Each row is a point on a landscape with many valleys, with its height.
From any point a ball rolls to the lowest of the 3 points nearest to it. It stops when none of these is lower. Distance is the straight distance between rows; heights are no part of it.
<856> h=43.3: [-0.22  1.71  0.50  1.28 -0.45  0.48 -0.97 -0.11  0.09  0.84 -0.33  1.00
 -0.06  0.89 -1.10 -2.34  0.50 -0.14 -0.38 -0.26 -2.17  0.80  0.63  1.07
  1.39  0.16  1.04 -0.45  0.75 -0.56 -1.10  0.34 -0.63 -0.67  0.41]
<556> h=69.5: [ 3.44 -1.36 -1.95 -1.87 -0.39  2.03  1.80  0.97 -3.37 -0.39 -0.01 -0.39
 -0.65 -2.17 -0.08 -0.05 -2.65 -0.11 -2.26  1.01  1.97 -0.29 -2.93 -1.38
  2.11  1.08  0.50 -0.67  0.35 -1.04 -1.45 -1.34  1.65 -0.79 -1.28]
<81> h=35.4: [ 0.55  1.63  1.17  0.72  0.09  0.75 -0.65 -0.30 -2.13 -0.47 -0.81 -1.25
 -0.74 -0.15 -0.13 -0.27 -0.02  0.08  0.36 -0.44 -2.08  0.50  0.16  0.18
  3.17  1.26  0.47 -0.49  1.52 -1.00 -2.33 -0.67 -0.19 -0.57 -1.84]
<176> h=46.4: [ 2.36 -4.29  1.51 -0.20  0.41  0.48  0.82 -0.34 -0.97 -2.19  1.54 -1.50
  0.09 -0.92  1.45  0.55  1.47  0.38 -0.85  0.10 -0.20  0.45 -3.00 -0.08
  0.05  1.08 -1.99 -0.24 -0.11 -0.91  0.72  0.47  1.02  0.34 -0.05]
<332> h=71.0: [ 2.46  2.16 -1.64 -0.91 -0.94  2.04  1.65  0.11 -2.62  0.06 -0.69  0.12
 -0.30 -2.29 -0.83 -1.33 -2.71  0.02 -2.08  0.69  0.87  0.28 -0.80 -0.36
  2.21  0.88  0.47 -0.65  1.14 -0.58 -2.56 -0.55  0.84 -1.38 -1.31]
<303> h=48.8: [ 1.07  4.30 -0.90  1.22 -1.99  1.42  0.28 -0.59 -1.64  0.63 -0.92  0.14
 -0.23 -1.29 -0.75 -0.49 -2.72 -0.01 -1.10  1.11 -0.17  0.82  1.92 -0.48
  3.30  0.80  0.31 -0.99  1.06  0.41 -2.49  0.36  0.07 -1.38 -0.92]
<750> h=30.9: [-0.31  1.65 -0.66  1.96 -0.86  0.40  0.80  0.31 -0.23  0.63  1.60 -0.34
 -0.66 -0.02  0.95  1.52 -0.66 -0.68  0.96  0.57 -0.25  0.74  2.34 -0.78
 -0.24  0.27 -0.86 -0.46  0.72 -1.36  0.73  0.85 -0.55  0.55  2.10]
<48> h=11.6: [ 1.00 -3.05  1.84 -0.43  1.29 -0.40 -0.09 -0.51 -0.91 -0.68  0.20  0.13
  0.29  0.51  0.51 -1.04  1.65  0.11 -0.93 -1.19 -0.51 -0.03 -2.51  1.38
 -0.74  0.70 -0.44  0.78 -0.59 -0.04 -0.15 -0.10  0.24  0.16 -0.75]
<794> h=31.6: [-2.23  0.64 -1.51 -1.50  1.09 -1.97 -0.17  0.76  4.46 -1.52 -1.96 -0.89
  0.27  1.77 -1.87  1.14  1.95  0.50  2.08 -0.78  0.93 -0.90  0.45 -1.02
 -3.01 -1.65  1.22 -0.42 -0.71  2.19  0.37 -0.97 -0.41  0.88  0.41]
<783> h=45.9: [-3.08  0.36 -0.50 -0.19 -0.42 -1.29 -1.95  0.46  3.43  0.98 -0.68  1.46
  0.15  2.09 -1.28 -0.04  0.48 -0.33  1.24 -0.14  0.08 -0.69  1.13  0.20
 -1.92 -2.35  0.93  0.61 -1.21  1.29  2.12 -0.50 -1.02  0.40  1.01]
<769> h=69.4: [ 1.93 -1.53  0.10 -0.89 -0.56  0.42  1.44 -0.06 -5.04 -1.96  0.21 -2.33
 -0.72 -2.18  0.85  2.84 -1.50  0.30 -1.08  1.19  2.23  0.27 -2.13 -2.27
  3.04  2.34 -0.86 -0.12  0.63  0.06 -1.63 -0.78  0.10 -0.33 -1.11]
<200> h=16.9: [-1.08 -1.01  0.98 -1.30  0.08 -1.10 -0.47  0.13  4.31  2.08 -1.05  2.34
  1.21  0.29  0.69  2.08 -0.15  0.73  0.54  0.49  1.57 -1.57  1.79  0.28
 -2.78 -2.67 -0.46  1.01 -2.35  2.95  4.69  0.72  0.26  0.68  0.39]
<388> h=29.3: [ 1.11  0.86 -1.41  1.24 -1.53  0.54  1.14 -0.11 -1.06  0.67  1.58  0.55
 -0.11 -0.72  1.00  0.37 -0.68 -0.73 -0.49  0.91  0.51  0.58  1.65 -0.36
  0.03  0.94 -0.57 -0.56  1.13 -1.27 -0.29  1.36  0.53  0.33  1.20]
<488> h=27.0: [-2.65 -0.87 -0.61 -2.48 -0.59 -2.03 -1.33  0.63  4.54  1.52 -0.80  0.47
 -0.21  0.79 -1.28  0.45 -0.62  0.00  1.81  0.38  0.95 -2.06  0.45 -0.99
 -1.28 -2.32  1.22  0.62 -1.95  1.94  5.58 -1.71 -2.43  1.73  2.02]
<57> h=9.9: [-2.10  0.38 -0.44  0.95 -1.37  0.12 -0.90  0.57  1.88  1.46  1.34  0.29
 -1.01  0.98  0.34  0.93 -0.50 -0.88  1.45  0.06 -0.56  0.13  1.82 -0.22
 -0.47 -1.05  0.24 -0.02 -0.34 -1.11  3.60 -0.49 -1.92  0.93  2.91]
<18> h=22.5: [ 1.02  1.17  0.31  0.53 -0.10  0.63  0.46 -0.38 -3.37 -0.84 -0.15 -1.66
 -0.48 -1.20  0.33  0.63 -0.90  0.01  0.38  0.10 -0.45  0.60  0.02 -0.39
  2.91  1.94 -0.32 -0.24  1.31 -0.92 -2.51 -0.36  0.31 -0.64 -1.67]
<193> h=5.6: [ 0.00  0.93 -0.12  1.31  0.55 -0.06  0.47 -0.24 -1.98 -0.80  0.87 -1.41
 -0.80 -0.54  0.72  0.89  0.37 -0.02  0.76 -0.08 -0.83  0.77  0.89 -0.45
  0.53  1.36 -0.91 -0.40  1.17 -1.38 -1.54  0.65  0.43  0.22 -0.30]
<16> h=17.0: [-3.28 -0.14 -0.56 -0.76 -1.27 -1.21 -2.62  0.62  3.88  1.69 -0.52  0.82
 -0.19  1.69 -1.75 -0.13 -0.65 -0.55  1.81  0.71  0.13 -1.07  0.43 -0.08
 -0.20 -2.72  1.05  0.46 -1.50  1.19  4.45 -1.56 -2.59  0.78  1.76]
<809> h=13.4: [-2.68  2.32 -0.11  0.37 -0.16 -0.83 -2.79  0.31  3.29  0.30 -1.24  0.31
 -0.21  2.57 -1.94 -0.40  1.26 -0.07  1.65 -0.26 -1.43 -0.59  0.55  0.67
 -0.54 -2.22  1.39  0.00 -0.18  0.65  0.08 -0.59 -1.00 -0.89  0.11]
<694> h=24.0: [-0.19 -0.20  1.44  0.56  1.20 -0.10 -1.04 -0.29 -0.76 -0.12 -0.67  0.51
 -0.15  1.03 -0.69 -1.89  1.47  0.20 -0.04 -1.31 -1.28 -0.08 -1.54  1.76
  0.06  0.13  0.58  0.50 -0.09 -0.21 -1.17 -0.42 -0.59 -0.25 -0.88]
<4> h=13.0: [ 0.18 -0.48  0.81  0.78  1.62  0.12  1.68  0.03 -2.58 -2.11  1.24 -3.45
 -1.35 -1.18  0.98  2.17  0.42  0.71  1.11 -0.36  0.00  1.00 -0.49 -1.63
  0.87  1.81 -2.02 -0.07  0.69 -1.50 -1.18  0.78 -0.11  0.27 -0.07]
<669> h=36.7: [-3.22  0.63 -0.35 -1.32 -1.87 -1.64 -3.36  0.45  4.32  1.60 -1.58  0.85
 -0.01  2.42 -2.89 -0.70 -1.15 -0.41  1.84  1.00  0.26 -1.52 -0.20 -0.62
  0.77 -2.95  1.32  0.07 -1.97  2.03  4.19 -1.82 -2.64 -1.14  0.95]
<903> h=26.5: [-2.06 -0.05 -0.56 -1.64  0.81 -1.33  0.24  0.82  5.14 -0.13 -1.01  0.38
  0.30  0.69 -0.85  1.74  1.14  0.20  1.30 -0.68  1.04 -0.90  1.43 -0.77
 -3.49 -1.88  1.15  0.17 -1.27  1.92  2.96 -0.48 -0.71  1.24  1.38]
<571> h=17.9: [-0.85 -1.50  0.79 -1.05  2.42 -1.92 -0.26 -0.67  2.36  0.60 -2.03  0.91
  1.49  0.72  0.29  0.30  0.67  1.68  0.64 -1.26  1.33 -1.18  0.00  0.48
 -3.32 -1.45 -0.75  0.79 -1.84  2.67  1.25  0.81  0.96 -0.58 -1.91]
<578> h=8.8: [-0.98 -1.69  1.57 -0.02 -1.12 -0.05 -1.19 -0.08  3.47  2.07  0.86  2.08
  1.09  0.06  0.97  0.40  0.34 -0.08 -0.11  0.63  0.05 -0.46  1.21  1.42
 -1.99 -1.76 -0.17  0.97 -1.72  1.02  4.83  0.69 -0.66  1.32  1.80]
<74> h=24.5: [-1.61 -0.89  0.57  0.32 -0.23 -0.31 -1.35  0.22  2.95  1.55  0.52  1.80
  0.59  1.02  0.45  0.03  0.63 -0.13  0.53  0.16  0.06 -0.20  1.34  1.07
 -2.34 -1.51  0.13  0.59 -1.18  0.63  3.00  0.20 -0.50  0.93  1.71]
<467> h=23.4: [-2.23  0.50 -0.48 -0.32  1.87 -1.25 -0.89  0.28  2.13 -1.52 -0.91 -1.32
 -0.33  1.44 -0.96  0.60  1.67  0.32  2.31 -1.25 -0.44 -0.53 -0.07  0.27
 -1.93 -1.38  0.47  0.37 -0.17  0.31 -0.44 -0.46 -0.34  0.54 -0.48]
<209> h=33.0: [-1.12  0.76  0.67  0.82  1.05 -0.07 -1.62 -0.04 -0.12 -0.44 -0.36 -0.52
 -0.56  1.00 -0.76 -0.87  1.38 -0.22  1.00 -0.79 -1.93  0.38 -0.25  1.12
  0.65 -0.17  0.66  0.14  0.64 -1.04 -1.49 -0.25 -0.21 -0.41 -0.77]
<195> h=19.0: [-2.34  0.40  0.98  0.22  0.47 -0.94 -1.33 -0.28  2.75  2.61 -1.38  2.82
  1.15  1.65 -0.91 -1.50  0.18  0.83 -0.59 -0.05  0.18 -0.90  0.71  1.46
 -1.48 -2.08  0.38  0.67 -2.20  2.56  1.80  0.31 -0.69 -1.01  0.62]
<264> h=40.8: [ 1.43 -2.79  1.20 -0.02  0.23  0.37  0.75  0.35 -3.56 -2.12  1.03 -2.22
 -0.74 -1.09  1.09  1.49  0.06  0.30 -0.34  0.13  0.42  0.67 -2.05 -0.94
  1.97  2.29 -1.18 -0.21  1.02 -1.19 -0.86 -0.33  0.25  0.44 -0.09]
<913> h=27.2: [ 0.89  2.29 -0.76  0.68 -0.23  0.39  0.96 -0.65 -2.92 -0.45  0.19 -1.52
 -0.43 -1.20  0.86  0.84 -1.45  0.04  0.10  0.53  0.02  0.45  1.19 -0.92
  2.02  1.44 -0.90 -0.25  1.29 -0.28 -2.62  0.17  0.42 -0.26 -1.63]
<91> h=53.1: [ 1.13 -0.01 -0.01  0.21 -0.83  1.03  0.65 -0.03 -0.94  0.62  0.67  1.65
  0.61 -0.28  0.18 -2.45  0.27 -0.28 -1.77 -0.16 -0.65  0.36 -0.13  1.14
  0.72  0.81  0.42 -0.51  0.78 -1.00 -1.06  0.76  0.47 -0.31  0.34]
<850> h=35.8: [-1.19  0.28 -0.22  1.05  0.55  0.21  0.25  0.63  1.78 -0.46  1.28 -0.29
 -0.69  0.74  0.39  0.98  1.07 -0.51  1.12 -0.22 -0.39  0.72  1.52 -0.13
 -2.29 -0.55 -0.51  0.23  0.41 -1.25  1.41  0.48 -0.11  0.91  2.18]
<487> h=27.1: [-1.14 -0.31  0.43  0.61  1.23 -0.68 -1.23 -0.21  0.64 -0.10 -0.17  0.24
 -0.12  1.21 -0.52 -1.01  1.67 -0.10  0.72 -0.97 -1.34  0.15 -0.37  1.24
 -1.30 -0.28  0.11  0.50  0.03 -0.16 -0.60  0.14 -0.10 -0.17 -0.44]
<693> h=44.3: [ 2.45 -3.76  0.86 -0.65  0.20  0.58  0.84  0.04 -2.56 -1.58  1.17 -0.79
  0.03 -0.77  1.03 -0.19  0.85 -0.07 -1.05  0.04 -0.04  0.38 -3.03  0.03
  0.84  1.62 -0.75 -0.42  0.37 -1.12 -0.34 -0.28  0.82  0.40 -0.13]
<749> h=34.9: [-3.23  0.66 -1.20 -1.08 -1.07 -1.78 -2.03  0.70  4.63  0.66 -1.22  0.42
 -0.08  2.47 -2.05  0.70  0.25 -0.23  1.86  0.12  0.23 -1.17  0.76 -0.47
 -1.34 -2.83  1.33 -0.02 -0.75  1.64  2.38 -1.62 -1.78  0.57  1.44]
<6> h=67.6: [ 2.62  0.74 -0.72 -1.25 -0.65  2.18  1.49  0.74 -2.70  0.02 -0.56  0.16
 -0.22 -1.53 -1.06 -2.27 -1.40  0.10 -2.37 -0.21  0.28  0.11 -1.56 -0.02
  2.61  1.34  1.29 -0.99  1.08 -1.38 -1.99 -1.20  0.25 -0.51 -1.26]
<40> h=17.1: [-1.30 -0.01  0.93 -0.15  2.34 -1.71 -1.04 -0.69  1.51  0.67 -2.34  0.91
  0.68  1.81 -0.71 -1.33  0.77  1.19  0.66 -1.48  0.16 -0.91 -0.97  1.03
 -2.17 -1.40  0.05  0.85 -1.62  2.05 -0.25 -0.23  0.31 -1.37 -1.70]
<278> h=30.8: [-2.39  1.42 -0.19  1.21 -0.47 -0.24 -2.04  0.16  2.28  0.65  0.05  0.84
 -0.10  1.92 -1.01 -0.67  0.96 -0.71  0.89 -0.18 -1.40  0.08  1.23  0.80
 -0.51 -1.39  0.83  0.17 -0.12  0.09  0.49 -0.14 -0.92 -0.30  0.91]
<529> h=19.4: [ 0.07 -0.72  0.52  0.48  1.01  0.14 -0.05 -0.20 -2.05 -1.21  0.58 -1.12
 -0.62 -0.27  0.56 -0.13  1.05 -0.18  0.78 -0.75 -0.81  0.71 -0.44  0.03
  0.44  1.36 -0.81  0.03  1.05 -1.69 -1.33  0.02  0.22  0.32 -0.49]
<837> h=42.5: [-0.16 -0.67  1.08  0.54  0.38  0.12 -0.27 -0.66  0.88  1.00  0.29  1.79
  1.05  0.85  0.10 -2.26  1.17  0.18 -1.29 -0.50 -0.97 -0.22 -0.22  2.09
 -1.24 -0.29  0.11  0.40 -0.80  0.31 -0.03  0.86  0.41 -0.25  0.36]
<697> h=42.8: [ 0.41  3.44  0.31  1.22 -1.08  1.23 -0.56 -0.61 -1.14  0.43 -0.77 -0.71
 -0.40 -0.42 -0.43 -0.58 -1.19  0.09 -0.18  0.40 -1.93  0.84  1.55 -0.04
  3.20  0.75  0.41 -0.85  1.29 -0.72 -2.41  0.12  0.07 -1.24 -1.04]
<516> h=46.5: [ 1.66  1.77 -0.66  0.52 -0.69  0.94  0.78 -0.60 -3.16 -0.31  0.03 -0.67
 -0.40 -1.18  0.15 -0.53 -1.48 -0.45 -0.76  0.45 -0.09  0.61  0.35 -0.09
  2.23  1.45 -0.12 -0.52  1.60 -0.55 -2.75 -0.05  0.72 -0.56 -1.15]
<34> h=19.3: [-2.24  0.36 -0.42 -0.74  1.30 -2.34 -1.46 -0.17  3.56  0.98 -2.78  1.10
  1.07  2.26 -1.46 -0.36  0.73  0.83  1.50 -0.73  1.03 -1.22  0.54 -0.40
 -2.47 -2.36  0.82  0.11 -1.50  2.75  0.59 -0.63  0.09 -0.72 -1.02]
<710> h=8.5: [ 0.42 -0.30 -0.08  1.36 -0.70  0.45  0.42 -0.11  0.20  0.22  1.95  0.84
  0.36  0.01  1.25 -0.04  0.52 -0.61 -0.22  0.38 -0.40  0.62  1.26  0.29
 -0.96  0.61 -0.31 -0.34  0.60 -1.63  0.51  1.18  0.48  0.63  1.73]
<477> h=23.0: [ 1.56 -2.36  1.11  0.33 -0.01  0.11  0.34 -0.53  0.70 -1.12  1.67  0.24
  0.93 -0.32  1.92 -0.71  1.65  0.03 -0.86  0.05 -0.77  0.34 -0.54  0.91
 -1.99  0.38 -1.03  0.26  0.29 -0.84  0.81  1.22  1.34  0.45  0.25]
<803> h=71.4: [ 3.04 -0.93 -0.74 -0.42  0.07  0.09  1.92  0.02 -3.10 -1.62  1.30 -1.66
 -0.31 -1.94  1.45  1.17 -0.56 -0.19 -0.58  1.13  0.95  0.26 -1.02 -1.63
  1.08  1.92 -1.55 -0.71  0.65 -0.76 -1.72  0.90  1.36 -0.20 -0.32]
<636> h=20.2: [-1.58 -0.79  0.34 -0.84  0.56 -1.58 -0.79 -0.13  4.04  1.37 -1.24  1.80
  1.42  1.10  0.30  1.18  0.55  0.86  0.55 -0.16  1.43 -1.15  1.54  0.23
 -3.42 -2.67 -0.08  0.77 -1.95  2.57  3.08  0.86  0.23  0.85  0.08]
<892> h=71.5: [ 3.78 -0.65 -2.26 -0.99 -0.53  0.53  1.97 -0.16 -2.88 -1.16  1.20 -0.75
 -0.04 -2.37  1.24  0.56 -1.75 -0.28 -1.29  1.61  1.67 -0.28 -1.74 -1.78
  1.02  1.29 -0.50 -1.03  0.55 -0.85 -1.57  0.78  2.18 -0.64 -0.71]
<770> h=22.2: [-0.54  2.38 -0.54  1.72 -0.63  0.47 -0.14  0.03 -0.91  0.19  0.58 -0.66
 -0.32  0.39  0.36  0.43 -0.38 -0.47  0.70  0.25 -1.30  0.96  2.13 -0.19
  0.98  0.76 -0.30 -0.57  1.63 -1.25 -1.52  0.62 -0.09 -0.18  0.11]
<141> h=18.0: [-0.78 -0.86  1.38  0.36  1.76 -0.80 -1.30 -0.79 -0.11 -0.50 -1.19 -0.25
 -0.55  1.31 -1.08 -0.99  1.56  0.37  0.84 -1.86 -1.00 -0.38 -1.74  1.27
 -0.71 -0.61  0.45  0.97 -0.60  0.41 -0.70 -0.75 -0.61 -0.25 -1.24]
<307> h=36.0: [-2.42  0.55 -0.53  0.00  1.01  0.05  0.30  0.99  3.57 -0.78  0.49 -0.66
 -0.64  0.83 -0.70  1.89  1.14 -0.31  1.83 -0.43 -0.30  0.06  1.64 -0.62
 -2.49 -1.58  0.37  0.20 -0.08 -0.17  2.01 -0.63 -1.12  1.19  2.36]
<395> h=16.1: [ 2.23  2.22 -2.13  0.55 -1.83  0.26  2.08 -0.51 -1.87  0.28  0.89  0.45
  0.04 -1.81  1.08  1.15 -2.01 -0.99 -1.12  1.68  1.53  0.26  1.07 -1.17
  0.50  1.15 -0.66 -0.64  0.67 -0.22 -1.46  1.46  0.86  0.09  0.54]
<704> h=19.2: [-1.79  0.11  0.56 -0.67  1.38 -2.10 -0.45 -0.16  2.59  2.59 -2.78  2.33
  1.54  1.78 -0.55 -0.54 -0.64  1.50  0.43 -0.43  1.53 -1.40  1.31  0.19
 -2.50 -2.38 -0.06  0.27 -1.95  3.53  1.64  0.13  0.83 -1.66 -1.23]
<851> h=47.0: [-2.18  2.40 -0.40  1.81 -1.99  0.39 -1.82  0.48  1.23  1.01  0.47  0.03
 -0.88  1.72 -0.67  0.36 -0.73 -0.97  1.08  0.71 -2.05  0.67  2.15  0.01
  1.75 -0.76  0.45 -0.55  0.65 -1.10  0.94 -0.21 -1.29 -0.58  1.60]
<517> h=66.7: [ 2.75 -2.00 -0.60 -1.23 -0.26  1.13  1.48  0.55 -3.81 -1.11  0.48 -1.05
 -0.50 -1.77  0.80  0.63 -1.29 -0.20 -1.40  0.62  1.26  0.10 -2.27 -1.14
  2.61  2.01 -0.26 -0.70  0.85 -0.94 -1.66 -0.95  1.02 -0.40 -1.03]
<576> h=47.1: [ 1.66  0.34  1.40 -0.79 -0.51  1.60  0.67  0.32 -4.20 -1.05 -1.03 -1.36
 -0.96 -0.76 -0.56  0.44 -1.28 -0.13 -1.19 -0.17 -0.16  0.79 -1.78 -0.39
  4.09  1.66  0.99 -0.10  1.35 -0.67 -2.23 -2.26 -0.20 -0.46 -1.92]
<844> h=70.1: [ 2.77 -1.24 -0.92 -0.52 -0.48  1.08  1.55 -0.01 -2.95 -0.71  1.08 -0.53
  0.11 -1.61  1.10 -0.43 -0.99 -0.29 -1.31  0.81  0.64  0.35 -1.25 -0.50
  1.01  1.58 -0.47 -0.86  1.09 -1.33 -1.44  0.65  1.75 -0.58 -0.32]
<399> h=26.0: [ 0.38 -2.12  1.22 -0.67  1.87 -0.99  0.07 -0.27  3.74 -1.30 -0.48 -0.29
  0.97 -0.19  0.60  1.10  2.12  1.12  0.20 -0.81  0.37 -0.29 -0.02  0.23
 -3.85 -1.84 -1.23  0.96 -1.47  1.55  2.01  1.40  1.12  0.78 -0.51]
<463> h=31.0: [-0.25 -0.45  1.47  0.25  1.46 -0.63 -0.42 -0.77  0.53  1.11 -0.81  1.53
  0.63  0.99 -0.23 -2.42  1.18  0.76 -0.89 -1.25 -0.89 -0.43 -1.26  1.94
 -1.34 -0.30  0.37  1.08 -1.36  1.06 -0.13  0.23 -0.28 -0.69 -0.84]
<391> h=18.2: [ 1.50  1.68 -1.36  0.66 -0.55 -0.07  1.88 -0.23 -2.52 -0.55  1.00 -1.14
 -0.14 -1.63  1.18  1.43 -1.19 -0.35 -0.36  1.04  1.07  0.57  1.12 -1.47
  0.60  1.41 -1.44 -0.28  0.97 -0.28 -1.83  1.55  0.86  0.06 -0.16]
<32> h=49.0: [-0.44  0.55 -0.34  1.15 -0.41  0.14 -0.23 -0.14 -0.40  0.16  0.86  0.43
  0.12  0.46  0.28 -0.80  0.61 -0.59  0.03 -0.25 -0.98  0.64  0.90  0.69
  0.01  0.46  0.04  0.15  1.06 -1.36 -0.68  0.76  0.26  0.21  0.63]
<459> h=8.1: [-1.48 -0.94  0.54 -0.04  1.91 -1.13 -1.08 -0.62  1.56 -0.83 -0.93 -0.03
  0.17  1.13 -0.35 -0.28  1.90  0.58  1.15 -1.43 -0.35 -0.37 -0.52  1.02
 -2.21 -1.15 -0.10  0.84 -0.68  0.65 -0.10  0.24  0.08  0.21 -0.75]
<533> h=60.2: [ 3.03 -2.15  0.11 -1.49 -0.17  1.60  1.45  0.88 -3.09 -0.55  0.27 -0.12
 -0.48 -1.03  0.20 -1.04 -0.71 -0.38 -2.29 -0.27  0.37  0.01 -2.77  0.14
  2.25  1.92  0.85 -0.66  0.61 -1.58 -1.27 -1.40  0.52 -0.16 -0.72]
<865> h=22.1: [ 1.82  1.88 -0.91 -0.37 -0.05 -0.42  2.34 -0.97 -3.51 -1.05  0.42 -2.45
 -0.50 -2.69  1.45  2.39 -1.46  0.56 -0.56  1.16  1.55  0.23  0.00 -2.56
  1.86  1.69 -1.50  0.50 -0.10  1.00 -2.92  0.91  0.22  0.23 -1.60]
<723> h=28.6: [ 1.58 -1.48 -0.04  0.53  0.38  0.31  1.21 -0.13 -1.39 -1.15  1.50 -0.86
  0.01 -1.07  1.35  0.11  0.50  0.12 -0.30  0.30 -0.35  0.70 -0.61 -0.25
 -0.30  1.37 -1.22 -0.43  1.37 -1.54 -0.60  1.23  1.05  0.46  0.14]
<239> h=38.3: [ 2.24 -0.25 -1.15  0.33 -1.90  1.07  1.21  0.21 -1.07  0.78  1.68  1.62
  0.85 -1.28  1.35 -1.17 -0.73 -1.04 -1.53  1.14  0.31  0.36  0.54  0.30
 -0.03  0.90  0.06 -1.13  0.85 -1.09 -0.36  1.08  1.26 -0.09  1.05]
<573> h=70.2: [ 2.03  1.51 -0.76 -0.65 -0.76  1.60  1.21 -0.09 -4.25 -0.37 -0.71 -1.30
 -0.57 -2.04  0.10 -0.04 -2.34  0.10 -1.35  0.59  1.13  0.07 -1.17 -1.01
  2.91  1.60  0.17 -0.32  0.92 -0.26 -2.90 -1.43  0.82 -0.83 -2.16]
<448> h=71.1: [ 1.35  0.50  0.43 -0.99 -0.62  0.61  1.12 -0.65 -4.99 -1.09 -0.45 -2.80
 -0.51 -2.26  0.59  2.31 -2.23  0.45 -0.60  0.81  1.93  0.56 -1.42 -2.10
  3.94  1.97 -0.62  0.34  0.42  1.20 -2.58 -1.59 -0.16 -0.04 -2.34]
<575> h=12.0: [ 1.42  3.32 -2.17  0.08 -1.60  0.12  1.43 -0.99 -2.43  0.21  0.29 -0.28
  0.04 -2.13  0.50  1.18 -2.72 -0.31 -1.28  1.60  1.98  0.16  1.29 -1.29
  1.21  1.01 -0.72  0.04  0.30  1.21 -2.94  0.87  0.69 -0.03 -0.83]
<113> h=23.6: [-1.75 -0.92  0.09 -0.59  1.25 -1.19 -0.18  0.10  4.04 -0.31 -0.89  0.39
  0.61  0.82 -0.11  1.06  1.78  0.63  0.87 -0.85  0.83 -0.72  0.90  0.00
 -3.79 -1.85  0.08  0.46 -1.33  1.62  2.10  0.73  0.20  1.22  0.37]
<468> h=42.7: [ 0.77 -0.27  0.46  0.32  0.39  0.40 -0.18 -0.07 -2.24 -0.72  0.14 -0.53
 -0.24 -0.19  0.13 -1.01  0.35 -0.45 -0.25 -0.97 -1.34  0.42 -0.80  0.81
  1.46  1.40  0.15  0.05  1.16 -1.47 -2.07 -0.31  0.02 -0.24 -0.80]
<683> h=21.9: [ 1.47 -0.06  0.72 -0.05 -0.04  1.08  0.28  0.04 -1.82  0.08  0.05  0.65
  0.10 -0.19 -0.42 -2.34  0.59 -0.25 -1.35 -0.63 -1.18  0.19 -1.04  1.25
  1.53  1.26  0.75 -0.21  0.78 -1.34 -1.84 -0.33 -0.24 -0.57 -0.63]
<38> h=63.0: [ 0.91  1.36 -0.28  0.34 -1.67  1.69  0.81  0.54 -0.17  1.11 -0.07  2.13
  0.80 -0.51 -1.20 -3.33 -0.36 -0.16 -2.52  0.43 -0.87  0.72  0.32  0.84
  1.47  0.61  1.19 -1.13  0.30 -1.01 -0.83  0.64 -0.38 -0.80  0.96]
<17> h=22.7: [-1.60 -0.84  0.47 -0.02  0.98 -0.99 -1.10 -0.28  2.83  0.79 -0.61  1.53
  1.05  1.14 -0.09 -0.45  1.22  0.50  0.23 -0.57  0.21 -0.59  0.45  1.20
 -2.86 -1.51 -0.09  1.03 -1.25  1.53  1.07  0.89  0.45  0.15 -0.12]
<274> h=25.3: [-1.00 -1.20  0.30 -0.58  2.22 -0.42  0.44  0.73  4.06 -1.53 -0.47 -0.81
  0.08  0.16 -0.25  1.71  2.15  0.62  1.08 -1.18  0.41  0.00  0.48 -0.42
 -3.64 -1.42 -0.25  0.36 -0.99  0.63  1.56  0.64  0.34  0.93  0.88]
<635> h=52.1: [-0.33 -0.63  0.44  0.75 -1.18  0.61 -0.24 -0.28  1.11  1.86  1.31  2.70
  1.27  0.47  0.33 -2.13  0.30 -0.46 -1.48  0.37 -0.56  0.49  1.01  1.76
 -0.57 -0.03  0.39 -0.15 -0.61 -0.33  1.20  1.00 -0.22  0.05  1.60]
<493> h=33.1: [-1.31 -0.71  0.33  1.14 -1.16  0.36 -0.93  0.05  1.90  1.47  1.58  1.66
  0.28  0.64  0.67 -0.30  0.24 -0.56  0.44  0.36 -0.38  0.15  1.58  1.07
 -0.88 -0.82 -0.11  0.47 -0.29 -0.73  2.51  0.23 -1.09  0.83  2.52]
<523> h=32.1: [-1.58  0.25 -0.12  0.77  2.07 -0.29  0.17  0.65  1.69 -1.45  0.61 -1.61
 -0.69  0.65 -0.12  0.96  1.73 -0.06  1.83 -0.90 -0.72  0.37  0.24 -0.22
 -2.05 -0.49 -0.21  0.25  0.37 -1.11 -0.11  0.18 -0.03  0.77  0.79]
<724> h=22.4: [-2.66 -0.61 -0.65 -1.39 -0.52 -0.53 -0.89  0.72  4.07  1.38  0.73 -0.04
 -1.11  0.58 -0.61  0.68 -0.84 -0.23  1.94  0.02 -0.12 -1.21  0.68 -0.41
 -0.94 -2.06  0.80  0.35 -1.39 -0.17  5.48 -1.91 -2.26  1.47  2.81]
<660> h=50.4: [ 2.18 -2.94  1.36 -0.74  0.19  0.71  0.66  0.50 -3.49 -1.03  0.38 -0.45
 -0.30 -0.39  0.24 -0.18  0.42 -0.08 -1.28 -0.51 -0.31  0.25 -2.71  0.40
  2.02  1.86  0.29 -0.25  0.53 -1.12 -1.05 -0.98 -0.14  0.28 -0.62]
<900> h=35.6: [ 0.61 -0.70  1.36  0.28  0.29  0.91  0.03 -0.11 -4.20 -1.27 -0.08 -2.21
 -0.69 -0.70  0.13  0.99 -0.22 -0.25  0.24 -0.53 -0.24  0.84 -1.27 -0.35
  3.05  1.88 -0.18  0.01  1.01 -0.91 -1.58 -0.88 -0.34 -0.14 -1.50]
<810> h=72.1: [ 2.50  0.25 -1.65 -0.67 -0.54  0.65  1.63 -0.35 -3.54 -0.60  0.48 -1.05
 -0.20 -2.20  0.74  0.47 -2.19 -0.21 -1.01  1.08  1.30  0.06 -0.77 -1.08
  1.60  1.55 -0.41 -0.42  1.06 -0.32 -2.40  0.44  1.51 -0.35 -1.29]
<68> h=41.7: [-2.23  0.08  0.94  0.91 -0.97 -0.24 -1.78  0.08  2.59  2.34  0.04  2.81
  0.76  1.44 -1.05 -1.80  0.14 -0.27 -0.21  0.34 -0.58 -0.28  0.72  1.24
 -0.50 -1.35  0.59  0.61 -1.83  1.02  2.89  0.26 -1.38 -0.15  1.53]

For each start below, name the point where the ball stops.
<274> | <578>
<448> | <575>
<903> | <578>
<769> | <18>
<856> | <459>
<704> | <459>
<463> | <459>
<399> | <459>
<556> | <18>
<517> | <18>
